Each row is a point on a landscape with many valleys, with its height.
From any point a ball rolls to the lowest of the 5 points nearest to it. It stops when none of these is lower. Distance is the straight distance between rows; heights are no part of it.
Tevo: [ 52 127 111 115  73 202  93 163 126 118 179 156  94 102 145 141 123  74]  h=6.52
gez: [ 89 149 174 111 128 158 134 159 130 152 141 133 112 137 112 134 116  95]  h=4.45
fiv: [ 71 103  68 126  79 182  91 151 133 109 166 140 102  74 160 136 120  83]  h=6.24
Fipes: [ 48 121 119 122  92 201 154 137 137 114 198 142 157  79 162 153 106  82]  h=5.30
Seriz: [139 148 164 148 138 115 121 151 128 146  99 108 122 117 123 129 129 121]  h=3.92
nisi: [142 135 106 154 134 116  99 149 139 131  92 118 100 102 131  96 133 115]  h=4.65
mesom: [136 133 186  81 145 107 161 113 111 159 143 150 128 195  86 158 118 158]  h=2.55
dolug: [ 63 148 147 111 100 194 120 166 130 132 169 154 102 118 127 143 115  77]  h=4.94
gilig: [127 118  95  94 121 126  87 129 126 133 123 154  70 159  91  92 126 116]  h=0.86
kas: [184 169 194 151 145  89 120 130 112 130  49 119 153 140 122 153 170 172]  h=2.80
Zef: [ 88 127  89 115 100 159  83 160 127 127 140 140  75 107 125 112 124  86]  h=4.80
saf: [141  75  44 144 121 113 142  77 138  79 155 116 210 114 146  98 138 104]  h=2.08
sim: [175 149 149 157 150  99 109 138 133 134  60 119 119 120 127 113 151 147]  h=5.09
Tup: [110 134 167  75 131 136 142 126 116 151 154 149 104 195  85 137 114 122]  h=1.16
sape: [204 174 143 189 150 102 106 128 143 108  48 111 136 103 158 115 179 170]  h=1.52
Zugu: [ 93 135 130  97 111 153  99 159 122 142 144 145  82 144 102 121 117  91]  h=3.73
gosal: [183 102 100  96 157  78 138  81 123 125 102 155 105 177 108 105 131 204]  h=6.30
bab: [164 156 147 186 142 110 125 134 140 121  85  86 158  91 163 137 144 146]  h=5.92
gubup: [123 152 186 125 144 128 136 152 121 155 111 118 126 136 106 145 121 116]  h=3.87
Gobot: [127  78  83 140 122 126 160  85 131  91 169 101 224 116 143 116 127 105]  h=3.19
Gezi: [131 141 164 114 138 117 121 142 124 149 113 130 111 147  98 124 128 120]  h=3.35
Remu: [ 69  89  70 129  92 169 132 128 128 100 192 129 156  73 163 141 116  92]  h=2.82
fofu: [188 151 105 199 145 110 127 111 155  94  88  87 169  86 187 118 163 159]  h=6.78
kituf: [139  92  46 174 122 122 130 101 150  92 139 109 162  77 170  99 130 116]  h=4.39
Sali: [147 108 132  82 142 102 137 105 117 144 136 144 103 191  91 123 124 163]  h=3.47
veze: [ 81 124 125 142 113 163 144 148 135 126 165 109 146  79 156 141 108  91]  h=2.51
Fana: [129 122 122  92 130 118 102 127 118 139 129 144  83 170  89 109 125 123]  h=2.03
fal: [104 123 111 153 123 141 132 146 138 124 142 105 142  83 154 132 109  98]  h=3.24
zavon: [191 133 166 112 152  74 130 102 103 136  72 144 135 176  99 134 158 195]  h=5.65
tizin: [132 108 133  86 136 116 187  85 114 142 192 142 114 195 130 172  96 206]  h=6.97
noviv: [146 147 148 156 138 115 112 149 129 137  92 106 122 111 130 119 130 124]  h=4.12
tanod: [ 95 148 170 144 132 152 147 157 137 146 133 114 137  97 133 146 111  95]  h=3.91
reb: [ 71 134 143 132 120 177 174 132 141 124 178 115 175  83 160 155  98  96]  h=4.64
tene: [202 157 162 143 152  83 108 122 118 117  43 139 132 154 116 119 178 187]  h=5.42
Pimit: [177 126 165 105 149  81 143 110 107 144  95 143 130 183  95 135 144 182]  h=4.81
defi: [153 121  93 113 136 109  94 127 138 130  89 152  71 150  93  78 134 130]  h=2.36
lok: [127 117 106 166 131 129 153 115 140 111 145  85 183  80 169 135 120 117]  h=3.74
Deti: [106 116  69 142 106 145  84 147 139 120 128 131  96  82 143 105 122  92]  h=5.48
gutaf: [ 94 140 157  67 118 154 138 125 121 140 175 165  98 208  88 134 112 115]  h=1.82
sebek: [176 129 132 116 150  89 112 116 126 133  78 142 105 166  96  97 150 166]  h=4.62
zube: [117 142 157 167 140 130 147 139 133 135 129  93 162  84 152 149 120 114]  h=3.94
duvag: [146 142 135 149 134 114 110 146 135 136  91 112 108 116 125 111 132 121]  h=4.18
sipe: [106  89  52 149 109 141 126 120 136 105 161 112 157  73 164 116 116 102]  h=4.34
tidog: [131 161 205 149 144 117 144 148 126 154  98 114 149 127 117 164 130 128]  h=4.69
pup: [143 101 105  88 134 106 170  80 114 141 179 139  98 185 131 152  99 205]  h=6.63
Gisu: [ 91  78  83 123 105 151 161  98 130  97 190 122 205  99 153 133 119  91]  h=4.40
dogig: [160  92  90  83 145  90 146  80 122 134 148 150  94 186 115 123 113 203]  h=5.53
boret: [162 143 199 107 149  87 150 114  95 153  94 142 153 179  88 162 141 180]  h=4.01
Sili: [ 62 146 141  94  86 194 102 159 118 129 172 164  87 148 112 136 124  73]  h=5.08
ridon: [167 144 114 189 145 111 116 132 148 113  83 101 136  90 159 105 151 133]  h=5.22

Two balls start at each pair of points below. Name the first point that both come to, or write none.
dogig / Seriz => none
gosal / tidog => none
zavon / pup => none

Call two points neighbours if one is among the 5 nearest of the other. Go from one point of each pair to the other, from neighbour to neighbour, staying as low as possible. Name the highest point that can't be avoided.
veze / gilig => tanod
gilig / Tup => Fana
Tup / sape => boret
veze / saf => lok
